A landscape with many valleys, sampled at points; each row gives a point and its height.
A ball rolls from a point to whichever of its 2 nearest points has the largest drop for the distance, and stops where none of them is lower. Distance is the straight distance between rows; heights are no part of it.
k421: [156 142 152 153  82  99 151 105 140 102 115 121 164  93 171 157 118  91
 102 108 113 164 159 179  85 124 124 101  49 159  43 156 162 151 161 119
  96  81  97]  h=639
k715: [130 156  93 160 111 119 137  77 126  80  83 105 166 134 133 129  68 132
 120 142 119 188 125 109 108 183 142 131 130 156 120 169 130  73 127 122
 158  97 111]  h=336
k811: [136 118 170 132 133 152 126 134 122 166 185 161  67 129 174 129 188 137
 125  97 160  66 142 112 164 127 147 142  98 109 106 125 136 174 162 179
 123 116 125]  h=590
k386: [121 115 108 104 140 142 102 149 126 119  93 120  63 176 133 139 152 144
 138 119 148 147  93 131 121 119 206 208 178 148 194 128 150 155 118 182
 156  90 138]  h=408
k151: [ 97 169 122  88 165  85 142 168 166 124 105 124 128 107  56 100 108 129
 128 185 121 147 147 138  72 131 133 105 125 109 161 118  81 106 100  94
 139 180 103]  h=711
k227: [148 100  88 134 103 145 107  67 110  92  72  97 199 169 159 147 101 119
 112 108 143 158  75 104 140 149 122 188 163 139 158 157 140  73 115 127
 148  89 134]  h=425
k436: [162  61 129 153 106 171  95 109 106 145 147 151 161 155 180 134 139 133
 134  68 172  77 124 133 204 113  98 168 134 129 103 124 128 102 142 127
 103 141 143]  h=564
k566: [123  98 116 118 160 137 144 170 114 148 177 124  63 119 109 138 168 155
 151 121 108 109 105 116 150  69 127 100 163  84 147  85 155 191 111 143
 112 111 147]  h=461
k400: [106 180 169 117 150 111 150 120 128 138 169 121  83 102 132 139 156 139
  88 210 108  96 129 104  63 147 141  88  92  55 112 137 132 171 177 128
 156  91 101]  h=766
k261: [148 126 144 172 111 132 146 112 120 129 157 138 162  96 151 128 101  92
 119 115 102 132 156 145 146 114  64  82  89 183  43 132 182 164 150 107
  87 127 158]  h=548
k723: [ 88 136 112 118 104 129 107 163 123 103  78 125 146 140 117 124 106  97
 145 128 116 193 116 162  91 119 184 187 162 189 149 124 134 107 113 127
 110 150 154]  h=354
k656: [128 121 132 111 131  94 155 121 137 127 144 102 139 103 141 146 166 178
 118 134 127 102 110 103 109 108 112 103 123  18 127 120 116 112 123  93
 124  84  72]  h=805
k642: [136 130 122 157 127 122 148 120 140 102 106 116 120 142 119 100 112 131
 157 107 138 176 146 131 120 159 117 124 105 161 124 144 119  96 117 145
 145 136 113]  h=183
k270: [ 76 153 157  63 139 117 104 177 134 173 156 178 111 122 111 128 161 145
 108 144 136  53 147 119 135 115 191 155 158  89 163 109  75 146 131 130
 112 170 138]  h=273
k991: [146 160 190 129 122 129 126 131 126 139 141 140  57 115 172 142 161 106
 112 139 137 138 149 164  83 147 190 128  61 168  83 140 158 208 178 174
 120  96  95]  h=684
k145: [113  94 107 102 132 154 110 169 116 130 124 135  92 153 138 147 160 137
 134 117 132 130  90 134 147  89 198 182 192 146 169 108 165 181 119 157
 108  96 164]  h=419
k977: [141  92  96 136  97 110 147 125 122  90 105  91 187 123 143 151 129 132
 130 115 104 166  89 144 122  95 122 120 145 115 108 124 160 111 110  89
  86  76 109]  h=606
k700: [111 168 157  91 130 100 133 175 163 134 109 142 118 108 105 121 141 119
 131 132 141 156 166 165  75 132 138 119  92 141 128 123  87 132 125 124
  93 176 107]  h=678
k218: [108 150 114 131 132 120 132 126 131 120 144 121 188  96 120 150  93 130
  77 205  94 120 123 121 100 116 111  98 151 100  85 139 134 126 155  53
  97 106 137]  h=543
k887: [137 101 119 128 156 139 118 115 141 151 155 143 134 140  81  89 120 146
 147 113 151  81 133  98 184 132  69  95 131 100 164 116  79  87 103 123
 183 181 133]  h=812
k955: [132 105  86  95 135 116 113 102 124  99  74  82 160 157 107 145 132 130
 121 129 132 155  48  90 122 116 124 171 187  92 205 121 137  89  92 120
 157  85 126]  h=194
k165: [168 138 150 156 122 110 158 119 145 117 109 124  91 133 145  97 136 118
 167  75 167 178 175 149 116 166 112 124  48 166 102 144 121 110 130 178
 135 135  86]  h=62
k371: [146 155 205  86 118 108 139 125 148 177 170 151 107 102 163 156 198 122
 102 104 151  83 159 127 104 119  96 109  38  69  77 123 120 164 159 151
 100 141  99]  h=689
k451: [145 132 165 129  91 131 123 124 147 141 118 158 171 117 159 125 139 103
 122  85 162 131 174 169 120 143 110 133  69 156  85 150  96  93 145 121
  91 174 120]  h=450
k253: [145  89 104 107  92  97 136 112 119  98  87  85 217 128 134 144 131 140
 135 107 124 146  70 125 137 109 108 119 147  76 138 101 132  64  86  69
  97 109  83]  h=634
k258: [145 125 155 159 118 147 144 144 135 131 135 154 104 121 135  94 126  97
 160  84 155 155 174 152 142 142 120 120  88 211 104 133 144 149 127 162
 115 168 150]  h=459
k682: [123 145 159 107 161 115 136 159 157 150 151 147  85 120  87  92 148 134
 142 124 149 109 161 117 122 132  99  93  94 118 146 119  85 135 115 147
 147 176 112]  h=566
k866: [138  89  96 130 158 147 106 102 115 148 152 127 149 144  91 128 105 154
 130 126 135  59 103  78 201 108  61 110 177  65 168 111 100 101 102 104
 168 150 150]  h=802
k701: [148 104 114 143 123 114 145  86 116 132 157 117 175 116 151 153 121 160
 103 128 123  79 108  89 165 114  67  85 132  51  91 124 130  99 133  86
 107  94  94]  h=528
k946: [115 120  93 152 108 152 111 105 113  98  90 123 194 149 120 119  70 104
 130 140 115 166 117 116 135 146 114 159 171 182 147 150 138  91 110 112
 148 149 176]  h=302
k135: [ 79 163 155  64 128 118  86 159 141 151 132 168 100 146 115 128 166 147
 106 170 144  73 143 119 102 139 214 190 161  85 173 142  80 113 144 141
 144 144 128]  h=297
k206: [144 136 113 164  80 127 126  80 127  88  86 112 184 135 171 135  92 119
 122 105 136 181 140 142 108 171 150 162 103 154  93 176 119  62 144 123
 133 104 106]  h=383
k973: [138 149 122 149 138 121 131  93 140 102 111 103  97 143 138 125 120 151
 118 146 133 157 128 118  97 175 161 134 116 124 128 161 121 112 153 151
 175  76  90]  h=258
k239: [133 116 131 115 141 115 150 153 135 160 157 137 153  91 104 131 135 121
 132 117 113  99 136 147 150  81  58  60 116 103 106  84 115 141 110  81
  73 179 133]  h=349
k896: [131 109  94 172 102 146 138 103 110  94  75 113 156 158 129  97  88  94
 178  89 128 189 134 130 144 158 120 166 143 200 151 139 140  71  90 150
 156 164 163]  h=345
k734: [143 136 112 178 122 138 135  84 123 103 138 110 150 111 157 138  90 131
  98 167  83 150 120 124 127 156 121  96 132 168  81 159 178 157 159 102
 142  68 133]  h=341
k727: [112 133 104 130 149 150 106 139 120 112  95 123  62 166 104 131 115 132
 133 156 117 163 109 139 110 133 197 171 183 186 178 135 170 176 128 171
 172  96 162]  h=396
k4: [123 152 109 169  96 113 164 127 122  79  95 101 175  97 128 126  76 106
 143 140  85 213 145 154  86 137 128  93 126 188  94 146 162 125 111 101
 113 117 135]  h=399
k764: [118 101 116 104 115 125 110 167 126 114  76 122 112 162 120 104 148 110
 181  70 154 173 104 149 135 115 173 204 142 165 185 100 120  96  84 164
 119 163 123]  h=526
k904: [121 154 183  78 118 112 128 183 148 152 128 167 102 114 133 129 168 118
 126 102 156 131 171 160 105 127 175 138  93 156 119 120  96 173 133 155
  67 168 116]  h=667
k735: [168 141 142 143 116  84 167 114 146  95 105  96 107 120 143 118 138 135
 146  92 143 183 153 141  91 151 120 107  55 122  97 145 121 115 125 153
 124  93  52]  h=200
k854: [ 79 129 124  75 155 122 104 164 129 168 155 152 106 122  93 132 155 162
 120 153 132  47 113 100 145  92 150 149 176  44 189  97  88 132 112 118
 154 155 141]  h=251
k331: [150  90 118 142  89 134 122 107 124 107  85 112 177 155 157 118 133 121
 155  72 159 159 113 144 143 140 128 170 120 140 132 133 117  58 111 127
 123 132 107]  h=537
k183: [ 96 145 161 121 156 139 129 141 115 163 190 144  46 124 138 132 180 157
 118 152 131  56 127  95 133 131 151 122 121  55 152 119 125 178 158 172
 164 108 134]  h=623
k365: [175 134 124 166 132  99 188  86 135  95 120 102 101 125 125 102 114 138
 157  99 127 183 138 108 135 175  95  63  70 147 102 148 151 123 112 162
 152  88  72]  h=342
k248: [ 98 164 135 100 132 128  86 131 143 124 112 140  95 157 117 128 139 140
 105 171 142 116 137 122  83 155 202 190 152 107 158 159  93  99 156 149
 170 115 123]  h=317
k231: [148 102 119 133 109 105 151 123 124 134 126 121 213 106 119 135 111 117
 136 108 111 112 133 161 154  99  47  61 111 110 103  92 116  97  98  57
  65 174 113]  h=428
k377: [167 107 118 159 142 113 166 116 135 101 126  97  66 136 140 114 153 151
 156 109 127 168 119 126 129 139 129 103  98 134 126 132 161 153 118 166
 151  72  85]  h=353
k814: [130 142 171 121 140 135 123 127 133 145 162 141  61 133 152 116 183 152
 121 133 153  91 145 107 113 153 155 136  90  83 128 143 112 145 164 171
 162 106 101]  h=607
k787: [121 101 137 111 138 153 110 169 126 167 158 179 120 134  96 101 128 115
 157  78 150  77 149 131 209 108 126 125 143 174 150 100  90 146 103 146
 112 208 168]  h=557
k917: [119 138 161 107 103 134 127 166 147 155 109 171 161 114 133 111 134  94
 141  79 157 134 182 181 137 136 122 133  88 192 120 117  83 120 114 130
  79 220 141]  h=477
k526: [101 124 128 121 162 154 109 141 116 158 172 147  49 154 116 136 159 158
 124 148 138  54 121  85 161 122 160 142 169  85 185 125 129 175 136 183
 189 103 164]  h=633
k689: [105 108 115 114 153 146 106 139 108 166 170 138 109 126 125 155 146 160
 116 132 128  48 104  93 171  83 113 136 180  45 153 100 113 134 132 116
 130 134 152]  h=201
k545: [104 202 198 101 137 132 126 126 131 169 185 152 101  98 128 150 149 109
  75 205 120  75 155 110  72 152 138  93  79  92  84 139 123 171 195 125
 130 134 131]  h=741
k630: [ 85 123  97  87 110 120  84 141 117 105  74 119 190 144 109 127 110  84
 124 147 116 168  76 141 102 111 161 200 182 150 175 114 118  77 103 100
 121 156 158]  h=322
k868: [148 145 162 173  96 131 136 105 127 123 141 133 152  85 179 136 107  85
 107 123 104 152 161 173 110 134 120 107  69 210  39 151 195 180 170 120
 102 103 140]  h=601
k80: [142 150 100 126 131 109 140  78 141  93  99  95 138 139 133 140 111 169
 104 150 134 152 108  84 104 178 149 126 134  79 139 166 114  76 127 132
 172  62  68]  h=323
k657: [127 181 160 165 103 146 110  97 130 116 115 148 130 114 154 112  92 103
 112 132 141 163 185 155  87 188 163 155  85 207  79 178 125 110 177 145
 141 146 137]  h=452
k284: [133 114 123 161 142 172 110 124 103 148 178 143  92 123 159 148 123 123
 111 144 102  97 118 128 173 109 136 123 160 162  92 120 188 206 163 140
 109  93 181]  h=469
k938: [134 155 191 118 135 130 143 102 124 183 203 147  92 108 166 143 179 127
 103 128 138  46 141  93 133 126  86 105  56  56  80 128 127 154 185 152
 131 127 116]  h=657
k122: [154 125 130 173 131 143 145  83 131 127 146 146 166 130 120  85  84 123
 131 117 141 125 156  93 174 178  54  79  99 157 101 157 113  87 129 125
 159 155 134]  h=836
k964: [107 149 156  97 178 124 136 170 141 177 187 162  70 104  73 103 148 130
 139 133 133  72 152  97 149 110 102  77 110  99 150  99  93 171 118 147
 144 184 140]  h=589
k599: [143 141 149 150  91 140 105  98 134 119 122 147 167 126 173 126 122 115
 103 117 150 136 165 150 110 164 143 160  88 156  79 179 106  83 173 124
 118 126 122]  h=420
k778: [149  75 104 144 108 134 131 128 108 122 136 113 163 133 157 156 139 137
 130  98 116 117  96 141 160  77  99 128 158 109 101 107 162 127 124  95
  75 101 131]  h=584
k519: [126 112 111 128 139 148  94 125 134 135 104 154 103 183  87  88 111 122
 160  96 166 123 133 112 171 142 132 181 152 171 188 140 107  85 100 179
 198 167 159]  h=651
k884: [147 126 102 188 128 155 137  80 112 102 136 131 170 127 116 100  59 122
 125 145 103 145 146  88 171 175  67  93 147 183 111 162 150 117 119 117
 165 130 176]  h=853
k304: [125 149 141 110 113 116 141 151 154 139  87 145 162 115 108  98 121 104
 158  94 143 152 173 182 114 148  94 118  82 163 143 112  63  77  94 117
 114 228 112]  h=502
k586: [126 169 138 148 129 134 102 124 122 119  94 142  60 159 133 110 108 121
 153 114 163 171 179 157  93 184 218 201 101 202 128 148 119 122 153 194
 152 139 121]  h=505
k745: [110 101 114 122 133 150 102 157 123 145 126 169 133 147  73  91 101 102
 165 100 132 109 135 131 190 115 123 141 162 192 176 112 106 118  87 141
 148 208 186]  h=568
k452: [137 133 149 145 154 123 146 141 121 121 142 110  42 114 131 121 148 128
 138 159 100 167 125 154  89 131 163  86 103 160 114 119 183 221 144 155
 140  78 108]  h=655
k99: [102 114 106 117 137 144 107 150 127 135 137 141 161 129 104 129 107 124
 119 152 114 111 114 126 144 101 118 133 175 132 137 117 118 121 122  87
 111 155 163]  h=591
k819: [158 113 163 150 111 131 148 119 134 149 159 147 137 107 164 138 145  92
 121  81 140 111 155 150 146 109  75  98  62 159  51 127 164 160 154 132
  84 128 130]  h=597
k168: [154 113  92 153 117 161 105  61 119 108 107 114 180 165 171 153  97 149
  87 144 133 121  95  95 158 162 115 166 166 130 134 177 137  97 150 127
 159  67 139]  h=451
k624: [103 109  80  82 158 114 108 140 129 138 116 121 169 128  62 117 108 125
 126 170 114  93  82 111 152  94 104 127 189  85 195  93 101  94  78  74
 156 176 150]  h=391
k462: [120 129 125 130 122 131 114 155 130 109  91 133  85 160 129 108 128 119
 166  92 158 176 144 155 116 142 193 197 123 184 151 128 123 113 118 177
 128 146 122]  h=517
k247: [117 147 179  82 123 123 129 168 145 179 156 177 132 101 134 144 163 112
 108 100 147  85 162 150 134 109 130 113  99 131  98 105  96 165 138 123
  53 187 136]  h=654
k533: [114 155 173  92 139 136 111 139 134 198 184 183 134 102 135 138 149 118
  92 127 145  40 165 117 153 123 105 115 106  96 100 119  77 136 159 116
  89 196 145]  h=638
k71: [147  87  81 140 136 155 126  95 107 126 137  98 129 150 166 179 145 168
 101 126 116  91  70  95 164 100 110 147 185  71 149 130 163 149 136 123
 137  50 143]  h=539
k260: [105 148 117  90 141 104 106 130 153 121 100 117 123 148  96 112 132 148
 124 156 144 134 119 114  90 142 159 174 144  80 174 138  79  69 121 122
 170 134 100]  h=296
k979: [150  96 103 153 110 143 114  75 112 116 134 122 194 144 173 156 108 150
  94 132 131  97 104 100 167 135  90 136 150 100  97 151 136  96 149  97
 120  85 122]  h=479
k553: [142 101 146 106 102 105 140 162 141 141 120 128 161 108 143 146 168 126
 143  77 138 121 134 178 123  79 100 110  93 107 105  96 116 120 113  96
  56 148  97]  h=835
k335: [149  75 118 133  99 160  86  98 113 123 109 126 187 166 166 131 136 134
 129  80 169 108  99 124 175 129 114 187 149 121 140 133 113  70 131 118
 128 135 132]  h=552
k707: [146 108 126 160 105 119 156 118 121 119 136 129 200 108 136 130 101 109
 126 112 109 131 144 141 148 114  55  73 106 145  71 126 144 116 123  78
  79 140 132]  h=485
k121: [135 150 140 146 124 118 145  79 120 137 175 121 141 103 179 163 137 134
  73 167 103  78 119 105 119 133 106  93  95  70  60 146 153 146 186 106
 123  61 100]  h=554
k13: [129 136 133 188 113 160 140 130 118 113 119 144 112 118 133  86  87  90
 169 104 123 183 180 155 132 154 134 135 118 246 114 144 172 152 116 158
 139 171 179]  h=424
k288: [151  83 149 140 115 165 108 125 120 158 164 162 106 143 185 133 182 142
 131  67 179  70 133 127 188 115 142 173 123 115 109 125 130 138 153 158
 109 122 130]  h=576
k12: [123  99 110 137 144 145 124 135  89 169 184 131  98 113 146 170 136 145
 120 116 107  62 103 112 187  53  95 119 186  58 106  92 148 163 143 117
  79 125 156]  h=108
k924: [102 126 126 116 151 140 125 184 130 132 144 150  93 126  79 109 120 124
 144 145 111 138 136 137 131 107 155 113 166 172 150 109 142 178 113 135
 124 150 172]  h=593
k15: [109 107  86  84 139 105 102 119 130 118  79 103 176 147  69 106 107 104
 136 147 123 140  71 111 134 116 112 157 180 109 213 102 107  65  67  97
 165 166 140]  h=335
k150: [149 106 100 128 107 105 153 103 129  97  88  96 192 135 113 119 112 143
 149 105 136 161  96 105 144 147  98 103 134 101 151 123 118  55  78 104
 132 120  80]  h=660
k332: [138 108  99  99 141 111 122 118 135 100  76  74 104 163 120 129 153 158
 151 107 148 165  69 101 113 122 149 184 163  85 199 115 131  94  92 150
 170  80  95]  h=254
k302: [110 141 106 123 136 120 114 130 141 109  93 120 122 156  89 104 103 127
 142 134 135 161 129 123 108 148 147 164 145 150 164 138 108  80 115 138
 164 145 130]  h=252
k407: [115 153 139 151 145 136 135  98 103 158 195 123  96 108 173 169 142 138
  81 183  91  58 108  98 136 118 111  99 127  55  83 123 163 170 189 122
 129  73 135]  h=605
k826: [155 102 108 151 143 143 128  82 127 124 132 137 168 154  93  88  89 142
 144 111 148 112 131  82 191 164  61  96 138 120 158 141  94  65 102 129
 187 161 135]  h=821
k860: [ 91 151 109 127 132 137 104 148 126 102  96 124 109 140  97 125  94 119
 129 168 107 182 120 146  86 131 192 162 179 191 157 137 155 143 129 134
 148 124 166]  h=378
k655: [116 107  99 121 158 162  89 122 120 154 150 146  98 169  89 138 126 147
 121 139 143  55 111  80 180 109 114 153 190  98 197 140 118 141 119 163
 199 123 186]  h=640
k491: [143 106  86 146 151 166 120 108 113 129 136 111  99 154 152 164 133 153
 109 150 105 113  82 114 150 114 138 144 189 123 154 135 178 182 147 137
 155  53 169]  h=521
k418: [137 163 209  70 111  97 134 163 144 166 143 149  84 100 161 159 205 121
 110 113 151 113 167 149  76 118 152 122  47  89  95 125 114 197 148 164
  77 133  90]  h=709
k528: [128 163 207 115 130 132 129 121 107 157 164 141  37 120 185 147 190 118
 107 164 130  90 136 140  91 156 194 129  62 118  99 134 154 212 192 183
 140  87  95]  h=700
k558: [116 145 143 121 141 103 154 122 130 125 154 103  89 111 148 146 175 171
 103 170 114 108 114 109  79 130 146 105 111  29 129 133 132 153 151 127
 149  61  81]  h=786
k465: [160  61  81 143 134 155 118 105  91 132 139 103 147 150 146 169 127 148
 128 104 112  99  73 107 193  72  78 137 195  90 134 102 169 140 115 109
  99  97 161]  h=562
k838: [126  92 102 112 137 162  71 117 120 148 122 150 145 181  95 117 112 123
 135 107 157  77 104  99 190 119 106 179 182 135 195 132 103  97 103 150
 184 157 181]  h=646
k310: [134 148 132 133  78  95 145 134 139  95  69 107 184 115 146 139 108 105
 145  98 132 195 151 176  68 133 145 144  80 146 102 142  98  66 116 112
  93 143  91]  h=491
k351: [130 128 106 167 153 171 110 102 103 145 164 120  85 134 171 170 121 137
  87 186  84  87 101 120 155 131 139 121 178 130 120 131 189 212 180 132
 154  54 173]  h=500
k779: [109 184 140  75 137  75 126 175 164 120  77 121 119 113  82 112 124 126
 143 147 136 175 166 167  56 139 151 144  92 120 154 117  61  93 101 116
 110 190  80]  h=693
k190: [139  93 105 121 147 120 142 116 130 126 138 105 148 131 102 127 135 164
 137 123 132 104  94  86 160 112  82  94 157  58 158 109 117  99  96  97
 147 120 108]  h=787
k256: [126 123  94 165 115 154 113 101 117  97 113 118 181 131 141 141  76 127
 106 161  97 157 115 123 131 141 119 140 173 177 114 157 159 128 142  98
 135  99 169]  h=253
k661: [134 104 116 185  98 161 143 122 114 110 108 139 162 137 134  90  87  92
 176  91 126 166 161 145 155 145  98 132 130 215 121 137 146 106  97 133
 133 186 177]  h=382
k207: [158 142 173 132  93 109 132 126 144 120 120 129 105 106 179 152 158 105
 113 107 145 157 160 185  79 128 166 136  42 150  67 155 144 167 166 153
  96  92  89]  h=666
k969: [129 133  77 133 100 121 128  68 108  76  56  93 212 149 133 139  63 113
 118 132 120 189  82  90 123 171 130 157 164 143 159 157 139  53  95 117
 147 100 124]  h=393
k291: [147 118 136 119  91 107 131 126 144 107  91 109 162 130 151 129 150 132
 142  88 153 158 133 157 101 129 136 155  95 112 114 136  97  68 123 116
 108 124  77]  h=519
k608: [133 152 173 101 121 101 136 154 148 128 134 124  85 110 150 143 180 140
 119 134 139 133 149 149  65 121 156 123  75  87 106 133 111 160 150 143
 106 106  76]  h=723
k341: [147 103 144 137 128 135 141 157 137 142 142 146 121 122 126 107 148 117
 159  78 149 121 148 146 157 115  94 104  99 157 115 112 118 130 116 135
 100 168 132]  h=492
k475: [123 138 136 122 152 119 145 144 154 141 138 142 141 108  82  94 116 123
 133 136 130 119 151 126 129 132  79  76 104 129 132 122  87 108 112 103
 132 187 127]  h=536
k5: [153  92  79 160 123 146 137 105 101 102 125 113 188 133 121 138  80 129
 127 143  83 145 101 105 172 121  72 107 181 148 120 132 167 128 102  89
 111 107 174]  h=324
k759: [116 132 133 106 131 114 139 183 148 133  98 138 113 130  84  85 130 115
 182  98 131 158 155 162 125 127 122 126 114 173 167 102  92 112  82 142
 116 208 124]  h=529
k947: [113  94 123  99 133 134 123 177 125 139 142 126  90 133 137 142 181 157
 144 107 133 110  96 129 141  77 167 154 171  94 158  94 141 167 113 139
  99 109 133]  h=433
k98: [131 141 140 159 131 149 121 109 121 131 162 131 108 115 166 141 133 124
  98 162 108 113 128 135 124 137 142 112 120 150  79 143 168 180 180 127
 131  81 136]  h=421
k614: [112 101  81  92 128 119 104 119 114 105  82  96 207 141 101 134 106 102
 116 157 111 154  55 115 125 103 116 161 196 112 183 106 132  86  90  77
 120 128 155]  h=271
k171: [114 140  97 113 152  89 168 145 148 102 100  98 149 111  55 104  93 133
 145 174 100 175 118 114 102 133 112  80 148 108 161 120 118  98  81  89
 140 143 111]  h=738
k683: [132 188 130 180 123 126 125  93 123 105  93 119  95 136 142 109  72 115
 148 121 141 196 188 152  75 195 174 161  78 205 101 158 123  99 154 169
 162 139 119]  h=483
k23: [120 164 108 163  82  98 165 118 123  83  66  94 192 109 137 126  70  94
 158 112 105 220 157 160  74 150 131 120 101 175 102 141 123  76  99 113
 107 148 111]  h=455
k607: [131 152 127 138 117  99 150  97 136 108 142 113 171  96 146 156 112 135
  78 175  99 126 123 118  96 131 115  79 107  91  66 153 146 131 161  78
 109  67  90]  h=486
k575: [117 127 153  89 137 125 122 180 150 161 125 174 104 127  87  82 146 120
 165  81 156 106 165 151 165 130 130 127 107 172 168  99  69 128  90 155
 119 222 129]  h=545
k817: [143 135 166 142 132 142 131 110 132 163 185 153 121 118 158 129 149 117
 107 114 142  72 147 112 151 124  83 102  79 116  69 135 132 142 169 135
 111 136 130]  h=621
k521: [133 118 150  95 126  92 148 150 150 139 132 115 137  99 133 134 176 158
 134 109 139 108 128 139 107  96  98 100 101  49 125  98 100 116 112  93
 100 133  78]  h=822
k633: [100 125 108 108 145 124 128 166 141 138 129 142 161 110  68 104 102 113
 138 154 106 120 134 145 138 107 103 100 151 147 154 104  98 113  94  83
 120 200 156]  h=569
k108: [ 97 125 113 120 138 140 117 180 125 131 119 159 127 135  66  93  96 101
 162 130 105 151 142 146 149 111 144 131 173 210 166 110 135 146  86 130
 129 190 195]  h=579
k381: [ 83 149 136  90 165 119 129 188 134 149 163 148  80 114  81 123 141 138
 124 175 112 104 132 122 106  96 160 103 160 104 157 103 120 179 121 130
 124 143 143]  h=610
k487: [129 164 125 159 126 112 129 122 122  88  96  92  88 116 137 140 102 129
 123 168  96 204 134 170  57 155 196 122 113 178 105 142 160 164 154 134
 144  75 102]  h=267
k891: [105 147 147 114 160 118 141 177 127 130 152 123  53 120 102 121 154 141
 133 168 109 143 130 137  84 110 166  94 132 122 138 108 146 202 133 146
 124 102 120]  h=628
k650: [131 114 126 139 147 132 140 142 116 155 179 135 121 103 125 146 132 125
 121 124 104  92 126 126 155  72  80  83 139 103  87  99 149 160 137 100
  77 132 147]  h=243
k285: [120 112  97  92 152  96 153 147 146 112 108  91 143 119  76 118 134 157
 147 153 115 138  92 103 121 108 110  99 159  64 177  97 114  99  75  87
 139 128  96]  h=765
k802: [136 137  95 169 112 119 149 117 117  76  87  86 121 123 136 131  93 122
 148 133  91 223 124 160  87 143 169 127 134 188 116 141 173 138 120 129
 132  85 124]  h=334
k795: [140  91  73 131 138 145 136 137 106 105 115 104 157 140  97 139 105 124
 139 144  74 168  78 119 145  90 107 124 205 139 155 112 179 149  91  95
 113 101 189]  h=379
k441: [144  66 117 134 116 145 131 157 124 126 121 126 125 144 131 118 160 129
 171  67 149 135 110 146 169  97 123 144 137 144 142  99 143 126  97 135
 103 145 137]  h=518
k705: [130 148 104 127 134 106 156  85 136 104 133 103 155 112 136 150 115 165
  83 182 114 121 104  78 111 157 130  87 136  53 117 160 132 110 138  96
 148  56  78]  h=402
k40: [126 171 145 148 146 122 120 110 125 112 122 108  57 130 137 132 124 136
 109 181 117 158 136 144  67 176 194 122 108 148 114 149 135 161 171 153
 174  77  89]  h=180
k678: [106 156 168 104 160 141 128 152 117 196 208 168  85  95 111 137 141 112
 115 134 129  42 145  98 164 102 104  90 119 100 108  98 108 182 149 145
 104 182 159]  h=615
k314: [152 102  99 137 143 125 138 124 134  98  95  90  73 164 124 118 142 152
 166  99 141 177 107 121 127 137 145 160 137 133 171 126 143 123 101 169
 163  89 104]  h=294
k940: [ 91 145 115 122 144 135 119 155 130 127 147 129 148 108 106 137 104 127
  98 195  93 127 122 132 105 100 140 109 175 128 118 121 146 152 141  80
 104 118 161]  h=575
k262: [107 185 202 115 139 146 133 127 109 175 195 149  63 112 157 151 168 113
  91 183 115  62 136 115 100 149 159 109  80 103  91 123 149 202 198 161
 136 108 129]  h=719

Call two points neighbours if one is among the 2 nearest of the other. Go from one point of each pair to the other, from neighbour to neighbour, staying as low as possible. Name the highest point that can't be avoided.
k165 / k955: k377
k12 / k165: k248
k475 / k607: k99

Where does a ball stop that starts at each point below?
k253: k256
k655: k40
k122: k475
